Each row is a point on a landscape with many valleys, with its height.
From any point a ball rolls to the lowest of the 2 points nearest to it. It stops when none of these is lower. Distance is the straight distance between rows; heights are no part of it.
rifut height 30.3: [ 98 135 159  84 105 129 130 102 146 103 113  79 150  91 100 128 145 115
 106 118 137  99 125 124 146 125  58 100 151 183 148 122 119 136 153  85
 128 147 101 166 152 103  89 113]
pel height 48.7: [128 157 130 112  90  96  84  91 155 134 136 114 119 158 105  95  63 130
 116  94 134  89 110 110 180 185 142 150  47 139 109 129 120  87 102 149
 208 153 129  94 146 120 133  82]
vofab height 35.5: [156 111  91  90 103 155 160 127 124  97 150 128 148 118  96 132 155 115
 119 113 173 119 107 162  82 110 113 102 144 185 170 164 142  95 168  95
 148 129 123 158 149 112 121 138]
bil height 55.9: [149  94 113 114 111  68 176 143  95 145  86 108 127 114  97 107 105 159
 122 132 115 117 192 136 126 112 136 132 152 134 107 153 161  74 192 139
 159 123 163  57 132  85  69 133]
Kuli height 17.3: [130 119  90 116 153 197 134 100 180  77 139 140 183  95 122 112 132 143
 133 112 192  86 131 111 131  74 161  66 135  71 137  98 163 145 100  95
 173 162 137 112 113 140  88 102]
kopoz height 31.7: [172 215 109 144 107 152 150  52 160 154 126 119 105 120 137 123 113 171
 119 120 169 120  87 139  93 109  97 139 101 160 136 132  79  95 130 123
 120 129  96 135 153  95 127  93]
Kom height 35.7: [ 69  85 162 142 113  83 123 139 142  82 135 129 109  94  94 103 121 138
  92 115 141 113 161 105 139 125 104  87 177 157 190 125 141 142 135 108
 136 172 166  95 120 127 118 143]
Roni height 58.9: [141 126 180 171 136  89 160 133 126 172 144 161 118 142 100 107 100 143
 134 140 139 160 161  83 156 179 146  87 180 128 118 159 147 142 103 129
 108 131 109  83 150 164 131 116]
bobaf height 35.3: [134 149 121 139 117 105  88 150 118 111 103 132 175  98 213 130 118 109
 140 150 133 107 129 128 122  57  95 168  71  80  88 113 139 120 145 190
 128 140 138 126 116 112 190 156]
Mola height 40.9: [155 140 164 110 121 126 126 115 110 135  79  91 184  87 132 113 125 130
 161 120 138 163 185 134  83  89 103 121 136 132 110  80 128 136 106 151
  87 120 117 184 157  78 133 127]
Tati height 53.5: [119 144 142 187 176 159 170 112 119 133 152 166 116 153 164 113 154 148
  95 150 148 144 115 159 124 116 110 128 131 102 210 129  93 156 132 111
  58 116 121 176 119 123 132 138]
kigo height 58.8: [165 134  63  90 105 151 156 131 113 133 109  91  92 137  90 179 182 150
 152 118  90 152 122 128  78 124 140 161 162 178  95 134 119 103 184 101
 123 110 132 116 135 108 101 163]
laz height 45.0: [141  89  92 124 137 194 202 116  96 122 153 132 156 191 121 125 185  98
 136 127 133 145  86 174 134 131 151 127  85  80 163 152 184 129 170 105
 131 112 118 183 132  92 125 145]
Norem height 19.6: [142 115 125 105 186 169 129 124 158 133 126 114 135 146 104  99 113 135
 143 137 150 102 161 114 143  97 175  84 122  90 122  80 153 139 116 117
 140 107 120 144 130 115  81 106]
mez height 64.1: [127 144 157 112 139 124 113 109 107 189 104 117 121  32 134 151 135 143
 139 137 154 140 183 142 127 103  40 147 203 152  98 105  86  78 134 115
  57 101 107 143 144  99  68 123]
gir height 54.0: [146 104 162 118 102 118 150 116 112 151 102  86 172 135  71 136 119 118
 180 129  88 164 130 109 153 165 116  96 175 137  59 167 180 166  89 106
 121 148 125 127 176 137 154 126]
peb height 29.4: [104 100 103  71 153 138 104 137 138 117 144  85 113 155 129 112 104  65
 143 144  87  89  90 171 172 134 171 158 136 125 102 137 146 104 152  81
 140  89 128 138 141 132  73 154]
lel height 52.8: [159 183 124 121 226 121 129 137 170 154 153 158 106 131 150 140 129 146
 111 164 130 100 144 135 111 110 145 121 112  92 126 129  98  73 163 127
 109 113 128 102 142 118  94 131]
ton height 59.7: [162 146  84 104 128 166 152 151 116 138  96 106  92 110  94 198 211 116
 142 163 124 155 124 128  96 121  89 172 143 169  93 120  96  84 195 142
 151  89  92 146 114 118 120 136]
Muga height 24.1: [169 129  77  88 121 115  82 143 160  87 136  92 107 146 106  96 105 126
 151 112  89 112 117 127  89 116 195 127 126 132  96 110 130 116 153 101
 141 141 152 166 137 117 100 198]
fup height 46.3: [130 137 158  93  99 104 108 141 129 133 144  91 145 149 118 124 114 101
 113 112  96 113 105 130 134 152 120 143  79 167 111 151 129  99 121 175
 164 135 117 114 173 127 143  95]
vip height 33.2: [ 83 116 132  89 169  99 116 124 119 145 144 105 106 143 127 121 114  57
 134 144  81 109  96 178 146 166 146 197 110 130 111 117 119  65 125 129
 124  65 113 109 126 136 104 112]
Lumal height 55.2: [108 107  89 162 170 171 184  92 126 104 159 147 109 189 151 142 124 136
 118 127 128 138  67 194 102 115 125 166 121 117 199 129  83 122 137  97
  84  47 127 136 109 137 137 144]
getud height 64.2: [154 116 166 170 160 132  94 150 114 157  70 139 146 147 178 165  76 135
 118 152 128 128 146 112 217 138  97 153  72 103 101 177 112 140 132 185
 138 117 126 170 123 111 116  63]
mes height 39.0: [ 81 117 131 114  99 115 136 132 124 113 168 106  94 139  58 120 150 152
  87 115 104 144 121  96 117 154 112  86 144 166 171 153 141 152 148 108
 147 172 124 106 131 145 133 131]
fere height 46.9: [147 110 185 134 139  84 160  81 105 104  87 125 178 131  72 119 153 136
 157 107 110 191 197  98  84 164 125 101 135 122 172 137 136 162 127 125
  94 139 138 189 159 106 146 131]
sel height 14.1: [173 138  88 137 138 157 133 119 181  69 139 122 155 136 126 135  98 175
 131  96 159 110 118 125  70  53 142 123  96 114 136 109  99 100 119 153
 146  89 159  79 130 127 151 146]
nen height 28.3: [134 143  79 132 188 146 122 128 124 109 128 136  95 156 111 131 147 123
 180 163  68 124 137 134 165 129 199 185 113  42  79 113 133 112 156 118
 137  61 143 113  74 138  77 161]
Rufa height 52.9: [ 91 140 139 176 136  86 108 137 123 137 147 186 114 107 160 121 109 166
 114 144 118 135 176 100 100 131 155 125 138  91 129  94 139 117 105 180
 116 150 140  16  96 142 163 110]
Sok height 22.4: [153 102 118 107 160 152 148 138 123 129 141 120 138 134 117 119 153 104
 165 135 144 135 154 148  86  89 172 109 102  81 116  87 189 114 120 151
 125  92 117 111 126 105 137 130]
Savu height 4.7: [131  94 177  79  85 125 154 163  93 119 109  97 221 142 135 177 166  89
 120 122 113 127 151 155 118 101  89 115 103 163 152 195 139 138 166 183
 131 118 139 132 136  78 125 109]
migi height 31.8: [110 131 119 120  76 120  90 155 124  99 101 115 170 109 186 113 132  97
 119 151 119 102 119 146 153  87  96 116 104 125 101 137 173 152 143 148
 166 159 143 156 148 112 157 152]
vez height 40.6: [127  92 116 122 104 159 188 138  92 115 142 147 163 146 130 127 195 108
  88 108 142 129 104 158 134 130 132  96 137 139 183 199 159 152 175 107
 150 154 136 178 141 116 111 138]
kivir height 18.4: [118 114  88 117 112 112 143 139 105 142 170 146  55 148  99 129 135 134
 110 115  85 117 114 126  90 142 172 154  78 143 113 112 179  77  95 174
 159 109 140  42  88 128 135  98]
nutag height 51.6: [161 152  98 155 145 140  86 153 136 107 107 158 100 119 155 115 115 176
 103 152 136  93 150 132  99  81 115 110  92 123 167  83 104 124 116 148
 146 149 173 181  70  90 122 134]
kemi height 39.6: [ 81 160 110 163 100 165 109 108 138 124 181 174 125 145 166 139 103 138
 128 137 148  95  94  96 154 120 127 133 125 107  96 128 154 135  97 136
 152 159 110  44 119 166 170  97]
Pem height 16.5: [148 121 112  93 128  66  81 172 108 101  96  96 119  99  81 138 173  91
 148 149  67 178 170 111  93 151 136 133 129 126  70 133 150 127 164 161
 143 115 153 152 131 138 139 167]
luros height 37.2: [111 129 144 133 103 154 151 134  99 197 132 163 110 173 154 119 104 147
 113 129 105 143 107 155 149 170 133 121 126 176 133 167 146 134  80 138
 135 138 116 147 142 117 110  58]
bok height 58.2: [147 205 169 125  76 103 154  88 127 197 127 128 107 108  83 138 125 138
 157 121 128 147 135 123 126 188  85 119 180 192 108 161 119 114  96  92
 113 139 104 122 169 131 124  99]
dudam height 33.3: [106 129 102 145 111 177  68 166 137 151 136 179 126 107 134 131 126 110
 145 173 146 106 153 111 156 135 148  66 153 115  93 113 201 145  72 125
 189 156 131 121 101 151 131  91]
Lumak height 25.6: [111  92 126 107 141 107 162 103 138 118 125 108 127  82 130 139 154 129
 154 122 160 146 154 141  85  82 147 119 166  94  90  77 159 125 138 124
 100 115 115  30 131 112 141 151]
sufu height 56.6: [114  65 126 122 115  99 171 121 135 119 116 127 124 128 131 114 102 164
  96 115 150  98 145 129 132 100 147 118 127 146 134 129 142  90 170 150
 167 121 122  39 123  96  92 112]
Dopim height 49.9: [166 100 131 164 145 120 114 107 104  95  48 124 117 117 138 141 110 176
 110 100 135 145 162 106 139 132 128 148 109 119 194 115  48 162 163 110
 125 123 106 205  54 103 105 149]
vobif height 43.5: [122 120 155 127  86 134 132 148  95 158 167 152 127 142 131 105  86 119
  92 104 142 118 117 168 139 167 115 130 144 208 185 202  93 119  80 118
 130 132 119 153 144 148 115  86]
Lal height 43.4: [120 120 155 136 109 154 102 104 158 103 100 106 168  80 148  99 132 142
 127  99 179 132 144  82 131  64 104  86 139 123 127  71 142 173 121 132
 112 158 114 169 139 108 128 129]
fod height 30.8: [160 121  97  96 120 122 161  86 128 105 129 115 138 104  88 123 146  65
 158 122 160 119 111 188  74 129 149 138 154 152 112 126 147  62 132  97
 148 102  98 111 160 119 147 153]
ziv height 37.1: [167 118 105 161 116 172 141 136 142 113 138 139 157 120 134 146 104 126
 191 127 164  88 147 104 160  98 170 161 158  92  46 129 157 119  94 135
 146  99 110  34 123 166 151 142]
tadiv height 54.4: [139 113 130 122 137 102 136 134 119  94 137 111 110 132  35 136 144  85
 130 174 102 100 181 104 173 171 131 129 127 115 125 159 154 109 155 143
 177  78 124  67  84 145 110 113]
Vitof height 42.9: [ 97 134 153 113  77  77 122 141 113 135 141  94 136 160 105 129 133 141
 103 114  49 142 122 115 142 162 124 138 127 156 117 188 139 142 150 145
 140 171 147  81 170 122 137 140]
vezag height 60.2: [168 204 133 126  44 116 159  99 116 134 128 117 135 126  45 133 140 159
 154 121 130 150 120  96  85 148  74 115 151 175 133 178 140 119 119 102
 149 186 128 124 167 124 168 144]
fuzat height 55.0: [172 164 129 148 147 136 137 136 112 143 144 132 117 132  60 129 167 100
 172 159 130 173 145 112 108 165 140 121 142 128 108 124 136 127 105 119
 137  96  98 146 137 157 169 145]
zom height 54.9: [ 87 154 122 166 122 124 116 110 113 177 120 124  76 142 146 124  86 162
 134 145 110 146 132 102 151 156 129 173 157 145 106  80 104 146 110 107
 102 101 109  69 103 159 120 113]
Natin height 27.7: [132 139 133  97 123 116  71  94 166 143 104 125  87 131 109 120  91 171
 114  94 129 133 139 100 145 182 145 110  78 141 159  79  65 151 125 119
 175 140 119 176  76 126 104  96]
diba height 63.3: [151 102 171 127 169  85 140 155 121 112 133  73 167  90 127 201 138  80
 121 101 144 135 121 137  80 107 109 181 115 119 172 133  72  84 160 144
  62  95 102  86 135 146 175 164]
pavu height 49.1: [153  90 145 131 149 177 114 178 133 116 177 136 171 144 169 124 144 109
 156 106 172 147  74 131 123  94 170 141 102 111 151 153 100 155 132 132
 103 100 102 187 127 176 150 176]
tika height 52.2: [165 185  96 145 215 152 109 133 185 115 131 180  88 121 163 145 133 187
  95 150 143  82 135 139 113  93 113  89 112 100 170 111  84 100 156 111
 115 128 164 155 107  99  85 138]
mer height 65.4: [151 118 174 147 122  95  96 144 105 133  97 139 132  46 139 141  91 123
 139 153 167 116 191 114 128 102  52 124 195 168 143 136 114 106 111 126
  96 107 111 155 118 126 123 135]
Nem height 49.2: [ 61 122 157 144 102  73 118 114 122 151 107 171 105 117 171 115 102 137
  74 151 123 128 151 138 152 173  96 101 156 144 137 149 133 124 158 157
 125 176 135  93 141  92  97  82]
fip height 48.4: [139 156 150 150  95 115  89 157 127 121 149 153 138 129 142 109 114 129
  95 128 146 112 113 113 160 144 102 125 124 171 153 203  88 148 116 138
 139 161 124 167 147 166 155 136]
nak height 41.9: [ 86  92 109  93 127 107 132 168 100 162 140 151  93 161 212 120  98 145
 134  94  72 103 104 169 114  72 143 153 110 152 151 121 168 133 141 137
  94 154 187 124 102 108 110 129]
sopim height 37.8: [122 172 165 102 138 165 101 112 145 158 144 102 142 110 127 122 133  89
 157 135 143 159  96 151  98 133  95 150 132 157 116  77  85 120  69 123
  85 106  71 195 168 122 146 116]
zun height 48.6: [139 136  99 133  78 113  97  98 121 124  84  94 139 160 106  82  89 115
 155 121 102 115 125 152 202 189 144 112 118 108  96 126 150 183  99  67
 168 143 154 190 127 123 140 142]
mog height 12.0: [167 154 104 174 118 137 152 100 120 101 121 115 136 148 129 119 115 165
 134 115 133 120 112 115 106  90 137 176  74 115 113 106 110 117 111 159
 141 101 128  98 106 122 179 137]
pubo height 51.5: [141 133 160 171 132 137 159 108 107 134 134 142 149 162 144 111 129 157
 105 106 137 151 123 118 138 139 135 138 119 125 180 179  83 152 136 137
  86 131 100 163 144 142 144 134]
Fudi height 51.0: [187 141  99 157 154 132  92 118 138 113  51 137 118 129 172 137  88 183
 114 132 138  92 170 103 155  96 134 142  79  75 141  93  79 133 163 143
 157 127 136 167  49  86 102 128]
zizal height 53.6: [150 200 108 128 183 135 120 146 139 169 146 122  87 125 114 131 138 121
 155 176 125 131 130 140 112 128 135 150 148 112  92  95 102  96 118 111
 100  88 123 113 137 141 123 145]
fif height 26.1: [126 131 134  73 145 104  53 126 179 119 124 111  89 100 109 151 109 149
 112 111 121 132 124  84 100 151 142 121 108 178 130  81  63  97 139 137
 157 144  95 147 101 134  97 124]
tozoz height 51.1: [104 140 148 145 136 153 108 159 134  94 188 151 173 143 176 114 157 105
 134 117 152 147  77 106 139 110 146 122  90  71 129 151 125 198 101 137
 106 145 112 152 126 188 191 170]
zupu height 43.0: [112 133 160 147 147 116  93 123 131 152 103 144 140 142 186  96  82 139
 122 133 121 140 154 142 141 126 117  98  95 108 122  90 150 167  66 156
 100 157 162 183 152  92 139  62]
mit height 46.5: [ 90  88 127 167 123 182 122 126 119 136 110 172 124  89 188 126 154 144
  63 101 194 152 102  90 150 112 121 124 131 163 186 139 113 171 117 144
 157 147 118 197  84 155 103  85]
zasa height 29.7: [142 108 102 138 221 137 159 142 140 113 150 130 108 156 102 161 151 139
 146 136  87 121 149 124 128 122 198 184 117  58 119 125 109  83 173 144
  94  46 152  50  98 148  80 146]
nakos height 30.9: [ 92  78 152 121 145 134 163 148 100 138 131 138 111 161 139 124 143 108
 109 146  91 129 124 148 163 141 125 120 111 119 139 142 174 147 132 154
 139 113 126 133 110 114 121  93]
Pomuz height 37.7: [165 127 150 142 152 105 102 166 102 134  92 110 191  90 165 110 111 104
 151 164 139 137 185 151 112  76 107 132  97  70 104 104 139 124 118 181
 104 109 131 156 131 102 172 137]
tinot height 40.4: [142 168 127 126 117 127  98  96 131 132 123 155 138 149 151  62  90 120
 123 119 149 117 119 162 128 132 137 111  57 101 133 108 146 115  63 153
 167 162 137 171 150  93 156  80]
lefe height 63.2: [143 145 153 152  92 135 187  88 119 139 168 128 144 122  82  80 120 162
 111 113 184 146 141 135  85 106  88  71 146 129 185 133 155 133  92 123
 102 170 127 118 171  98 157 105]
punit height 55.3: [149 113 109 108 149  80 136 154 107 151 113  91  92 147  77 110 122 135
 125 137  84 123 179 107 151 151 164 136 112 104  88 134 164  97 166 149
 152 102 161  74 119 124  83 125]
Ruf height 42.5: [109 145 130  98 109 172  92 167 119 134 157 110 130 102 150 126 160  97
 166 153 116 135 104 168 116 105  86 140 176 158 103  84 129 147  84 103
  78 115 114 195 151 122 140 166]
bik height 43.8: [126  86 122 106 123 154 141 162 119 137 156 120 113 164 181 151 108 154
 125  90 121 117  82 158  84  71 138 168  84 169 170 126 119 130 133 149
  90 101 142 113 108 139 146 128]
zurim height 57.5: [ 99 155 148 137 172 148 129  90 147 150 178 176 105 203 118  93  83 140
 116 126 135 109 125 120 207 207 176 119  93  62 121 130 116 155  74 117
 138 142 123 101 124 166 112  66]
zikip height 56.7: [155 132 146 144 154 132 105 158 120 113 122 143 135 144  91 111 148 122
 146 148 120 181 158 112 129 177 136  68 114 124 129 129 130 182  94 133
 134 120 139 222 126 142 150 124]
tudi height 29.5: [128 188 106 116  95 151  98  82 176 150 103 136  77 139 160 132  97 193
 109 120 136 112  83  99 136 122 101 130  70 159 130  89  78 127 142 125
 164 174 114 168 104 103 111  83]
dil height 15.6: [163 137  99 140 141 160 131 116 194  54 109 119 159 101 102 124  96 162
 142 125 188  67 156  99 129  51 122 102 134 112 133 107 123 116 138 113
 168 120 157  98 118 114 107 134]
naru height 51.7: [ 79 153 136 172 135  51  94  90 138 133 103 183  92  96 174 126  89 154
  76 152 135 121 159 125 132 153 110 134 124  97 156 126 107  91 155 167
 125 180 133  53 101  98 131 111]
komo height 61.4: [ 85 106 156 132 114 107 204 157  86 161 148 149 124 133 172  93  92 135
  97 155 122 102 143 187 119 111  73 116 166 130 181 106 142 139 119 139
  63 143 167  92 111  97 108 107]
kanis height 35.8: [114 151 108 134 133 177  82 137 140 143 115 197 100 137 149 128 137 106
 129 160 147 111 121 122 176 145 128  85  89 124 111 121 157 142  83 139
 221 141 129 193  88 139 118  60]
gile height 42.0: [102 136 125 142  80 121 122 117 121 167 162 153 118 120 129 126 117 105
 123 145 141 129 101 123 137 167 128 115 151 134  74 137 162 106  81 136
 148 158  78  44 149 153 172 103]
vev height 56.3: [ 74 142  93 160 128 188 109 120 165  89 164 151 134 117 194 141 137 120
 110 132 148 113  34 127 164 104 123 143 159 120 123 142 102 180 127  63
 125 131 135 141 120 197 137 176]
Robul height 38.1: [115 143  77 162 117 205 130 108 173 113 170 149 130 150 152 173 100 173
 160 123 129  92  76 109 160 110 154 142 160  80  53 136 142 137  91 115
 140 120 115   4 124 189 137 120]
Visu height 55.8: [ 68 155 125 170 143 128  87 103 139 172 123 184  56 154 182 117 102 195
 107 128 117 140 142  82 151 162 147 123 132 117 128  84 118 176 116 106
  99 159 137 107  93 137 115  99]
fef height 32.0: [145 101 100 113 175 133 158 144 124 138 135  94  94 138  68 171 191  90
 145 120 123 149 117 121  98 142 179 196 126 110 127  96 110  66 152 142
  92  54 121  97 132 143 123 128]
gon height 48.5: [112 100 142 159  92 120 101  95 124 105  53 144 117 102 164 128 146 164
  61  84 145 130 144 121 165 131 113 130 122 157 199 131  84 172 146 129
 150 179 147 207  80 108  88 122]
Zon height 34.0: [167 193 121 145 120 180 112 105 147 122 159 111 122 113 123 119  96 148
 134 121 169 131  80 115  98 123  81 151 114 169 144  91  43 121  90 109
  93 110  80 192 120 140 143 132]
Fesam height 53.1: [ 86 141 110 117 110 155 102 153 132 111 202 120 124 167 159 107 133 102
 109 113  96 115  37 135 130 113 131 122  91 110 139 137 150 186  91 114
 115 178 159 150 131 183 180 158]
befab height 53.0: [ 97 112 151 121 172 134 139 123 124 147 136 134 137 132 119 147 214 104
 152 137 101 220 117 140  90 158 145 140 138 112 149 111 113 139 160 116
  83  95  74 169 155 128 136 162]
Vaba height 16.6: [149 174  73 171 111 116 155 124 134 123 144 141  82 125  80 157 149 155
 133 125 116 104 127 118 106 143 169 155 122 119  85 117 137  74  92 153
 157  89 142  12 102 156 147 115]
Meso height 61.6: [171  86 135 133 155 124 158 156 118  94 135  88 167 138 125 190 173 112
 121 110 122 140 124 102  98 112 123 165  72 105 161 139 102 106 201 182
 103  94 101 115 122 125 169 164]
Ziku height 61.8: [143 198 102 150  75 142 149  99 132 114 163 134 115 116  52  77 119 181
 110 119 197 149 110 106 101 132  74  83 116 128 168 148 123 130 101 114
 166 181 136 125 132 121 175 116]
sas height 64.4: [128  99 170 135 180  59 109 162 101 142  93 108 141  72 130 165 131 113
 112 117 111 169 168 109  84 126 135 162 127 101 138 109  90  90 131 165
  86 109 116  93 118 147 152 154]
bel height 27.6: [121 120  90 117 155 102 165  66 153  94 130 151 133  97 125 128 153 108
 145 125 145 129 118 184  77 126 183 120 163  85  84  90 148  69 119 107
 136  92 112  35 128 118 135 153]
Sobor height 45.8: [101 140 125 137 129 134  65 133 129 142 103 113 116 167 163 102  79 141
 142 129  84 140 123 107 176 155 147 132 106 126  93  91 127 189  83 115
 120 142 153 186 145 142 129 115]
lesu height 39.3: [102 144 126  97 113 133 112 135 131 153 113 141 144 156 211 121 124 156
 107  96  82 110 107 146 123 101 154 126 116 149 141 142 120 141 141 125
 109 181 173 180 157  86  82 140]
vudon height 60.9: [129 139 120 117 155 146 137 145 127 142 117 169 101  95 156 188 214 126
 113 172 145 164 120 128  87  97 105 122 124 130 118 139 126  96 180 162
 148 107  76 122 112 114 140 131]
vuto height 58.0: [177 103  79 102 139 143 170 131 146 136 104  87  85 138 106 171 122 156
 143 104 139 108 110 128 124 104 154 191 163 189  86 150  89  76 178 102
 138  57 127  82 141 144  76 149]
nef height 44.9: [ 89 110 139 124 125 190  97 142 150 129 150 137 138  95 175 119 152 136
  93  92 178 147  84  77 124  91 116  95 111 140 154  84 130 187  84 131
 135 165 125 194 108 161 120 103]
Zigus height 35.6: [ 86 132 138  75 102 152 116 128 140 110 111  95 150 145 142 114 153 110
  97 107  85 107 104 153 143 134 100 104 128 164 148 115 128 164 132  98
 139 176 169 216 151  88  70 122]
zuta height 52.7: [134  95 141 107 101 104 134 126 132  92  96  98 122 129  50 121 103  92
 143 147 144  95 162  98 194 162  99 101 148 144 131 157 156 151 146  79
 200 114 138 144 104 155 111 119]
dinof height 59.5: [138 131 127 112 122 126 144 136  92 121 136  94 148 161 105 190 166 124
  98 129  75 151 136 129  91 154  90 163 104 159 202 161  78 108 189 152
  98 132 119 146 135 104 137 136]
zevon height 47.7: [150 101  88 111  93 178 200  97  84 147 173  99 151 187  87 138 171 137
 128  88 102 157  78 142 102 150 159 136  96 118 145 155 169 130 139 112
 104 134 113 129 155 114 140 145]
mim height 50.9: [104  69 169 134  90  97 168 100  84 111 107 119 168 135  88 119 139 113
 153 101  90 180 139 116 131 172 133  94 174 135 139 168 163 179 105  95
 114 148 120 150 143 138 149 140]
pul height 45.3: [ 77 129 156 154  78  93 120 128 117 150 131 148 128 112 156 133  78 106
 105 162 159 114 135  98 163 164  86 129 172 148  91 134 142 113 150 166
 133 148 103  26 152 135 143  93]
divir height 57.3: [134  91 113 125 122 113 147  88 141 136 104 137 119 107 145 134 102 141
 129  93 163 113 114 125 140 125 186 164 158 165  87 150 117  68 153 108
 163 103  88  60 136 132  94 127]
sidad height 56.8: [100 135 134  96 130 122 116 121 113 120 153 120 134 148 116 169 200 106
 107 114  70 198  95 127  72 201 120 139 101 165 166 147  80 126 167 143
 111 141  85 187 144 138 148 138]
favi height 56.2: [103 179 126 141  87  88 150 122  94 194 125 107  88 124  99 122 110 141
 135 161  88 155 150 135 145 186  81 142 182 160  86 116 134 135 116 104
 112 129 121  77 131 140 123 113]
nedun height 22.0: [115 123 148 117  97 130 173 182  76 144 120 126 151 164 147 157 175 108
  98 156  82 115 139 165 138 102  60 118 105 138 154 186 170 146 159 181
 130 146 161 140 120  94 142  94]
ferof height 65.1: [160  99 164 121 165  55  91 151 107 151  66 120 123  51  94 152  99 119
 162 122 134 148 209  99  87 134 126 150 162 153 129 103  99  83  94 137
 114  92 123 142 111 149 127 134]
sare height 57.4: [ 67 118 137 175 132 162 132 138 150 123 157 153 140 151 227 128 122 107
  82 111 147  87  59 114 197 115 126 148 135 106 139 155 135 193 154 110
 117 168 156 127 130 182 131 146]
nud height 47.8: [ 99 138 153 104 129 138 121 156 112 130 119 119 171 120 150 144 180  87
 149 158  90 164 110 166 132 131 102 129 158 128 112 150 128 158 155 108
  99 117 112 191 161 120 121 168]
pifem height 36.2: [182 104 122 135 139 122 149 161 119 115 119  93 147  99 102 127  83 120
 185 140 161 103 191 108 126  52 140 172 164 100  70 102 138 109 111 144
 120  79 153  60 120 153 143 154]
belaz height 33.0: [100  79 118 119 101 108 108 136 145  77 153 119 128  77  85 106  97 111
 141 133 156  90 152 129 114  92 124  83 188 142 157 101 179 128  95  84
 152 148 172  70 105 139 131 156]
vus height 43.7: [163 120 149 135 148 111 175  97 107 124 109  93 173 123 100 125 159 151
 156 104 134 187 183 105  53 109 128 131 125 109 174  71 122 129 152 136
  60 113 121 145 151  95 164 158]
nosef height 26.4: [118 105 127 116  65 119 106 138 137  98 110 107 173  91 114 113 137 114
 134 105 130 124 107 114 133 109 107  84 167 142 119 149 178 160 121  91
 161 201 143 155 157 135 149 180]
Fogum height 62.5: [144 146 143 106 163 152 128 129 135 162 133 157 109  72 141 173 188 133
 126 147 158 145 132 144 101 116  87 119 179 180 148 147  94  79 173 116
  90 102  72 162 149  94  80 130]
Seki height 59.0: [142 143 145 161 153 103  81 168 135 112  79 155 143 134 155 134 151 123
 134 171  88 168 149 150 180 179 132  93 116 127  90 179 108 182 148 130
 136 141 172 235 142 119 119 125]
rav height 63.1: [120 143 162 179 103 119 193 111 100 160 146 152 144 122 153  65 110 141
 121 151 159 137 150 170 110 117  92  85 184 110 161 107 159 157  83 125
  44 148 132 114 153  92 139 118]
Tope height 28.4: [ 74 143 131  70 189  95  49 135 159 158 127 116  74  92 145 154 115 106
 110 148  87 122 120 142 122 155 128 169 119 153 114  91  75  83 129 123
 129 117 109 123 120 149  95 112]
gevot height 38.3: [132 130 103 126 116 167 104 106 114 119 130 172 134 169 164  92 112 125
 125 102 146 110  92 130 176 144 165 136  52 104 106 134 155 130  87 139
 189 138 119 190 112 126 142 100]
bira height 60.1: [171 112 171 141 141  95 171 113 132 165 121 158  91 158  72  97  77 160
 131 114 168 122 185 110 174 189 143  90 167 144 170 172 115 151 125  88
 138 123 144 147 124 149  90  99]
zigu height 59.8: [ 66  84 146 140 121 112 186 121 131 110 163 176 125 143 193  99  97 106
  89 115 159  74  86 178 136  99 111 107 119 108 188 103 162 139 117 140
 115 172 161  64  94 121 137  96]
vibuf height 30.5: [ 91  72 102 137  98 115  77 160 136 114 128 157 151  78 139 107 133  92
 113 123 150 100 135 136 131 123 162  61 171 121 128 130 206 146 100 110
 186 188 161 118 115 142 137 154]
novi height 50.7: [183 118 118 111  73  98 137 111 100 123  81 105 125 148  44 105 113 125
 184 127  98 123 167 135 155 183 126 100 141 138 126 146 166 163 131  76
 179 130 165 189 115 107 114 142]
lozaz height 56.5: [ 94 173 123 135 173 128 116  98 144 171 138 193  49 190 136 115 111 162
 118 132  84 122 127 119 162 174 145 124  81  98 139  96 121 150 100 126
 141 152 135 130  80 148 125  73]
tonip height 62.0: [125 113 166 149 180 127 115 152 123 141  70 144 143 147 170 160 135 116
 109 165 107 144 134 135 213 150 105 139 114 110 134 191  89 152 177 144
 138 108 111 209 124 114  84 110]
tifo height 14.6: [172 187  79 183 106 127 195  86 110 125 145 106 119 157  75 113 140 137
 144 111 122 117  93 132 114 160 161 176  93  95  79 102 138  90  80 121
 126  73 131  68 130 135 173 139]
Goz height 34.2: [168 101 100 108 166 116 139 160 151  98 123 106 109  94 112 170 175 101
 166  97 146 132 122 133  75  93 185 193 148 112  89 111  82  80 135 148
  95  66 143  75 138 162 155 177]
lolo height 21.4: [176 132 126  88 122  73  89 143 134 113  91 102 156 128 114 107 104 102
 179 116  89 133 151 126 122 150 178 129 142 136  68 147 139 115 138 112
 142 137 152 179 172 125 118 181]
sasu height 35.4: [182 108 136  98 164  90 104 182 159  97 138  92 147  92 118 151 109 111
 167 108 155  96 157 114  82  55 154 168 134 117 101 115 102  87 136 161
  99 103 162  70 145 155 152 181]
vun height 54.8: [114 130  97 144 111 179 141 130 126 109 173  78 143 159 121 107 132 109
 129 135 106 109  51 137 158 116 120 132 148 100 126 142 144 190 115  62
  93 145 138 152 138 164 160 191]
Zile height 23.1: [ 99  98 173  58  96 121 162 110 113 113 111  53 183 111  83 172 151 116
 129 109 113 139 157 119 101 102  73 132 152 177 155 128 120 131 175 129
 106 131 111 126 150  94 113 115]
zol height 20.4: [173 108 101  77 140 156  87 177 145 124 133 103  95 130  67 148 184  97
 160 136  98 175 149  76  93 137 179 103 121 112  50  95 173 136 125 177
 151 126 122 140 127 133 132 139]
Fomip height 56.9: [128 123 190 152 135 109 166 128 134 159 128 122 162 121 105 106 109 111
 142 158 139 167 148 133 159 166 108  61 169 121  86 158 169 157  92 120
  96 138 119 116 189 121 131  78]
nad height 46.4: [106  84 139 139 112 166 137 155 115 125 167 143 134 124 165 142 132 116
 133 124 167 134  87 149 125  91 130 149 125 160 142 152 120 137 117 137
 120  90  89  99 104 169 164 138]
Gaf height 26.0: [130 148  81  96 163 129  84 128 161  79 159 110 122 148 119 108 123  87
 148 152  88  81 112 143 143 124 187 139 117  77  93 128 135 122 141  98
 142 123 140 111 122 148 112 180]
Dima height 58.6: [ 54 126 142 168 113 107 128 111 154  99 151 171 141 137 206 101  92  97
  72 124 166  72  79 146 174 124 114 127 132  95 158 140 145 148 143 135
 121 197 169  83 149 138 143 133]

Where does a ball stop that starts at each point below?
zevon => mog
mer => nosef
zuta => nosef
Fomip => nosef
laz => mog
zizal => nosef
Rufa => Pem
sidad => fif
naru => Pem
sare => Savu
Tati => Savu
Lumal => Savu
